Each row is a point on a landscape with many valleys, with its height.
A ball rolls from a point to whichever of its 2 nearest points has the largest drop for the distance, and stops where none of them is lower. Distance is the straight distance between rows; heights are no part of it.
K_93 (h 143): [107 119  99  70 127  91 153 105 145 117 181  71 123 117 136  70 125 115
 147 104 131 174]
K_136 (h 387): [101 108 125 129 108 110 138 125 147 141 159  90 112 122  96 106 121 140
 162 123 133  95]
K_620 (h 302): [113 146 112 152  91 145 130 123 128 139  47 126 102 135 109 109 121 105
 115 160 135 132]
K_502 (h 176): [ 72 107 193 145 125 147 134 121 103 144 128  79 135 101  98 118  74 106
 148 129 103 182]
K_770 (h 642): [ 98 144 107 175 139 149 121 155 131 131 111 176 139 128 131 153 141 120
  85 133 106 109]
K_441 (h 497): [152 111  88 159 139 135  82 142 180 104 136 150  95 114 141 105 155 163
 155 138 164  84]
K_242 (h 159): [150 101  89 150 126 146 134 134 177 104 180 142 132 115 121 140 108 123
 130 119 110 127]
K_268 (h 563): [174 158 145 158 105 111 128 127 129 112  54 175 184 150 162 136 154  65
 100 144 166 137]
K_349 (h 557): [213 148  86 104 112 126 162 101 141 122  91 131  96 118 141 129 165 146
 148 146 117 112]
K_138 (h 251): [ 89 152 234 116 128  85 145 136  91 139 147 138 159 100 143  87  84  81
 146 120 157 178]
K_543 (h 336): [112 132 202 162 160  82 161 138 114 120  92  76 160 143 153  79 105  67
 154 122 143 184]
K_326 (h 472): [152 124  89 146 129 144 122 146 139 114 115 174 120 112 128 122 173 162
 147 168 149  53]
K_251 (h 299): [141 134  80  47 142 104 154  87 139 146 137  78 144 125 112 164 173  80
 131  98 155 115]
K_508 (h 189): [ 86  80 201 127 178 110  98 118 131 119 236  68 113 119 122 124  84 170
 169  94 145 119]
K_515 (h 184): [133 120 157 110 110 109 169 130 107 116  73 108 127 155 107  67 112  65
 111 138 132 178]
K_722 (h 145): [135 148  77 170  90 129 119 111 140 110 137 179  91 145 127 198 119 138
 116 130 139  95]
K_573 (h 245): [124 129 114  55 133  87 148  91 157 150 172  69 129 109 108 135 138  86
 160  86 154 103]
K_65 (h 331): [169 190 108 106 138 145 155 140  85 140  95 167 121 151 165 140 191 128
  95 127  99  93]
K_21 (h 237): [114 129 159 133 132 157 131 132 127 153 146 100 115 100  88 142  85 116
 130  94  85 162]
K_642 (h 352): [ 84  60 152 148 156 120 132 139 152 135 118 155 133 114  94 140 125 122
 122 150 149 141]
K_186 (h 232): [109 132 100  70 126 135 154 130 137 144 161 117 109 111 126  54 142 103
 121 122 126 137]
K_625 (h 380): [ 96  89 124  59 144 144  76 105 141 146 194  78 127 144 118 156 140 139
 127  99 155 156]
K_864 (h 683): [ 88 126 192 183 167 137  97 151 127 135 163 102 162  77 143 124 105 137
 153 103 119 159]
K_803 (h 699): [109 136 184 153 136 100 131 157  98 128 132  72 147 130  98  98 160 129
 175 101 112 134]
K_53 (h 246): [ 98  59 165 102 157 122  86 134 150 107 242  89 119 150 119 132  86 180
 110  84 150  84]
K_510 (h 63): [144 120  91 164 115 125 126 127 164  96 179 175  93 112 114 158 105 146
 119 120 125  76]
K_81 (h 392): [116  84 102  98 176 157 103 116 170 150 163 128 119 153 134 167 143 174
  93 122 138 103]
K_320 (h 305): [119 131 115  49 123 112 101  96 162 138 231  84 107 113 132 114 114 113
 143  73 160 101]
K_163 (h 616): [141 152 103 125 124 111 140 130 140 126 103 167 109 164 143 148 131 100
  87 126 128 188]
K_905 (h 514): [199 139 137 144  73 109 157 123 106  87  64 161 143 109 106 115 117 144
 120 139  96 143]
K_312 (h 351): [107 130 137 100 123 133  98 114 170 146 196  98 105 112 121  97 104 164
 145  99 148  70]
K_993 (h 301): [ 73  81 127 133 140 126 127 123 148 124 163 136 150 121 121 125 130 102
 107 127 137 182]
K_345 (h 495): [158 112 152 142  93  95 137 150 112  94  81 149 123 122  78 127 105 157
 144 137 108 139]
K_632 (h 662): [ 64 123 119 168 142 149  88 138 159 153 147 138 146  82 143 126  75 166
 103 119 114  97]
K_120 (h 594): [187 171 116  93  95 141 161 102  79 134  69 147 144 188 143 173 138  66
  91 152 135 122]
K_563 (h 674): [105 140 154 173 137 148 102 148 138 148 139 135 177  81 146 123  99 118
 128 122 115 142]
K_300 (h 194): [ 91 146 199 120 147  80 149 142 115 144 191 110 141 119 129 101  77 102
 177  97 133 141]
K_47 (h 546): [161 153 151 164 125 101 110 153 158 122  83 166 176 108 166 113 135 102
 136 135 155 147]
K_122 (h 580): [192 146  93  67 131 137 154 116 134 140 100 140  92 124 134 111 140 132
 126 127 109 165]
K_303 (h 290): [144 105  73 106 133 144 140  86 144 134 104 156  69 151 138 170 156 164
 106 172 156 120]
K_802 (h 358): [129 127 135  91 117 105 147 106 134 145 106 109 149 120 112 148 163  98
 119 107 143 154]
K_944 (h 523): [136 134 119 161 116 124  94 133 162 120  95 133 132 106 138 111 172 135
 159 140 166 139]
K_519 (h 296): [ 73 147 222 173 148 102 135 143 102 114 129 111 147 129 146  82  88  52
 162 134 163 177]
K_237 (h 732): [124  92 120 157 157 131 115 174 134 106 148 130 145 139 120 109 159 174
 135 123 104 129]
K_374 (h 428): [120 100  94  62 172 148  99 106 166 176 173 111 151 125 152 171 151 136
 100 110 149 133]
K_635 (h 235): [ 78  90 190 150 147 133 117 127 114 124 160  91 103  96  97 116  36 119
 196 149 138 158]
K_378 (h 711): [104 117 156 132 139 112 164 147  98 114 134  97 177 133 106  98 176 122
 111 102  89 153]
K_411 (h 96): [ 96 137 188 120  90 122 126 125  85 135 100  69 152 132 108 107  85  87
 153 129 118 206]
K_915 (h 612): [158 133 116  91 108 143 171 108 102 144  81 169 185 144 146 168 136  86
  82 170 131 116]
K_54 (h 230): [ 70  88 147  91 139 117 137 116 126 123 200  97 129 120 124  90 105 113
 142 122 128 184]
K_796 (h 534): [218 151 124 125  85 125 176  99 108 103  55 146 134 128 132 141 148 128
 127 153 112 111]
K_607 (h 348): [106 114 109 146  98 148 141 143 125 138 104 107 133 131  89 121 117 123
 141 155 118 101]
K_791 (h 398): [131 107  79  69 141 140 178 113 107 134 111 128 112 159 104 139 178 110
 101 148 118 117]
K_118 (h 652): [127 129  78 126 103 164 141 115 147 143 123 158 160 105 164 118 124 146
 108 169 124 113]
K_578 (h 414): [ 84  66 155 159 166 126  94 174 126 108 171 140 123 103  92 102  77 180
 146 146 123  94]
K_790 (h 148): [169 170  66 107 145 155 160  83  89 135 125 172  37 150 195 170 177 121
 126 185 130  77]
K_708 (h 140): [108 107 192 122 163  91 134 135 122 136 211  77 127 122 119 118  69 144
 201 102 132 109]
K_512 (h 653): [ 68 132  82 191 133 154  95 152 144 132 120 154 110 117 136 151 105 152
  93 121 118  72]
K_351 (h 349): [115 102  80 111 157 151 138 115 160 141 128 113  86 157 115 149 154 143
 103 133 131 120]
K_301 (h 476): [140 110 130 152 110  99 106 158 114 113 114 151 108 151  73 158 112 189
 158 124 112 123]
K_992 (h 291): [196 191 114 141 100 149 159 119  61 103  71 193 126 150 178 138 183 104
  91 163 122  83]
K_727 (h 522): [170 123  86 138 148 141  83 116 196 100 181 131  85 123 168 127 153 178
 113 107 155  51]
K_389 (h 598): [203 160 105  75 130 115 148 123 127 133  92 167 129 154 157 143 143 110
 111 132 127 184]
K_644 (h 545): [168 142  75 142 142 175  87 104 160 131 143 130  86 120 171 162 161 208
 126 137 134  39]
K_79 (h 691): [ 78 118 196 199 166 112 118 156  98 112 148  85 131  95 105 104 119 134
 175 109 107 135]
K_46 (h 445): [156 164 119 133 105 142 109 162 115 123  97 190 126 101 131  93 145 157
 136 145 120 101]
K_155 (h 386): [106  52 151 130 151 122 111 137 157 129 160 147 129 104  92 141  83 161
 136 146 132 127]
K_104 (h 399): [117 159 171 125  90 106 113 111 105 136  89 114 169 136 120 137 177  78
 113  96 162 157]
K_594 (h 632): [148 123 107 133  95 153 153 133 130 133  82 161 185 129 143 129  98  97
 110 174 122 142]
K_418 (h 250): [107 166 127 116  93 127 121 122 132 173  64 105 111 148 123 121 100 116
 127 127 133 172]
K_787 (h 371): [126 151  92  95 125 146 165 129  97 142 115 133 131 155 132 116 182 150
 107 136 100  93]
K_447 (h 211): [177 170  92 184 114 136 140 114 107  94  90 169  93 138 142 192 164 145
 121 129 105  96]
K_198 (h 564): [149 154  61 151 139 186 105 108 110 138 119 143 105 137 182 176 175 194
 125 167 122  49]
K_597 (h 255): [116 134 139  95 104 105 164 137 133 131 129 137 110 126 112  65 100  75
 131 133 134 163]
K_622 (h 183): [ 91 165 165 123  95 123 123 148 106 170 107  93 163 158 118 131  93 102
 141 119 125 154]
K_504 (h 416): [155 160 124 133 107 144 103 144 130 129 151 134 127  91 119 111 145 181
 144 105 100  96]
K_734 (h 340): [ 88 115 138 119 143 143  73 137 141 163 174  90 133 151 120 156 131 142
 144  99 146 139]
K_94 (h 320): [119 105 158 163 131  93 152 130 141 108 105  92 182 137 133 101 130  95
 153 141 134 181]
K_525 (h 427): [145 176 173 140  73 130 109 114  93 124  59 121 172 159 127 133 140  82
  81 102 132 169]
K_716 (h 630): [110 149 107 159 144 152 125 143 147 136 116 176  80 137 128 157 129 101
  80 128 123 150]
K_873 (h 384): [141 152 115  92 112 139 100 125 142 134 190 107 108 126 127 117 139 186
 129  84 109  71]
K_789 (h 577): [207 164 154 133  90 134 132  99 111 117  38 167 152 160 140 164 150  56
  83 144 168 131]
K_397 (h 435): [ 94  68 122 170 171 148  55 192 111 111 110 138 118 103  89 115  66 182
 154 143 100 115]
K_557 (h 722): [124 124 124 137 140 104 150 162 119 118 140 117 171 147 146  97 157 168
 122 109  87 158]
K_283 (h 283): [126 116 158  90 166 129 126 123 139 159 175  85 104 114  94 143  98 143
 129  67  93 154]
K_509 (h 221): [159 130  54  87 159 132 168  79 111 127 121 160  80 172 184 177 179 140
 110 177 139 109]
K_884 (h 254): [147 119 148 136 104 117 155 133 110  90  78  90 183 149 135  71 130  71
 105 135 120 197]
K_73 (h 256): [177 169  89 168 116 139 160 111  62  86 106 216  92 144 174 175 167 132
 100 173 109  91]
K_440 (h 454): [120 104  99 170 125 123  66 170 119 106  92 139 120 120  98 143  66 205
 150 140  99 118]

Two balls start at each pair of points below. Name the first point that both come to, or write none.
K_787 / K_594 => none
K_716 / K_944 => none
K_557 / K_136 => none

Call two points neighbours if one is among the 2 nearest of the other. Go from one point of each pair to the other, from neighbour to neighbour, staying as low as possible. Name the highest point that can't be avoided.
K_573 / K_411 => K_312
K_515 / K_708 => K_543
K_411 / K_708 => K_635
K_790 / K_510 => K_73
K_515 / K_93 => K_597
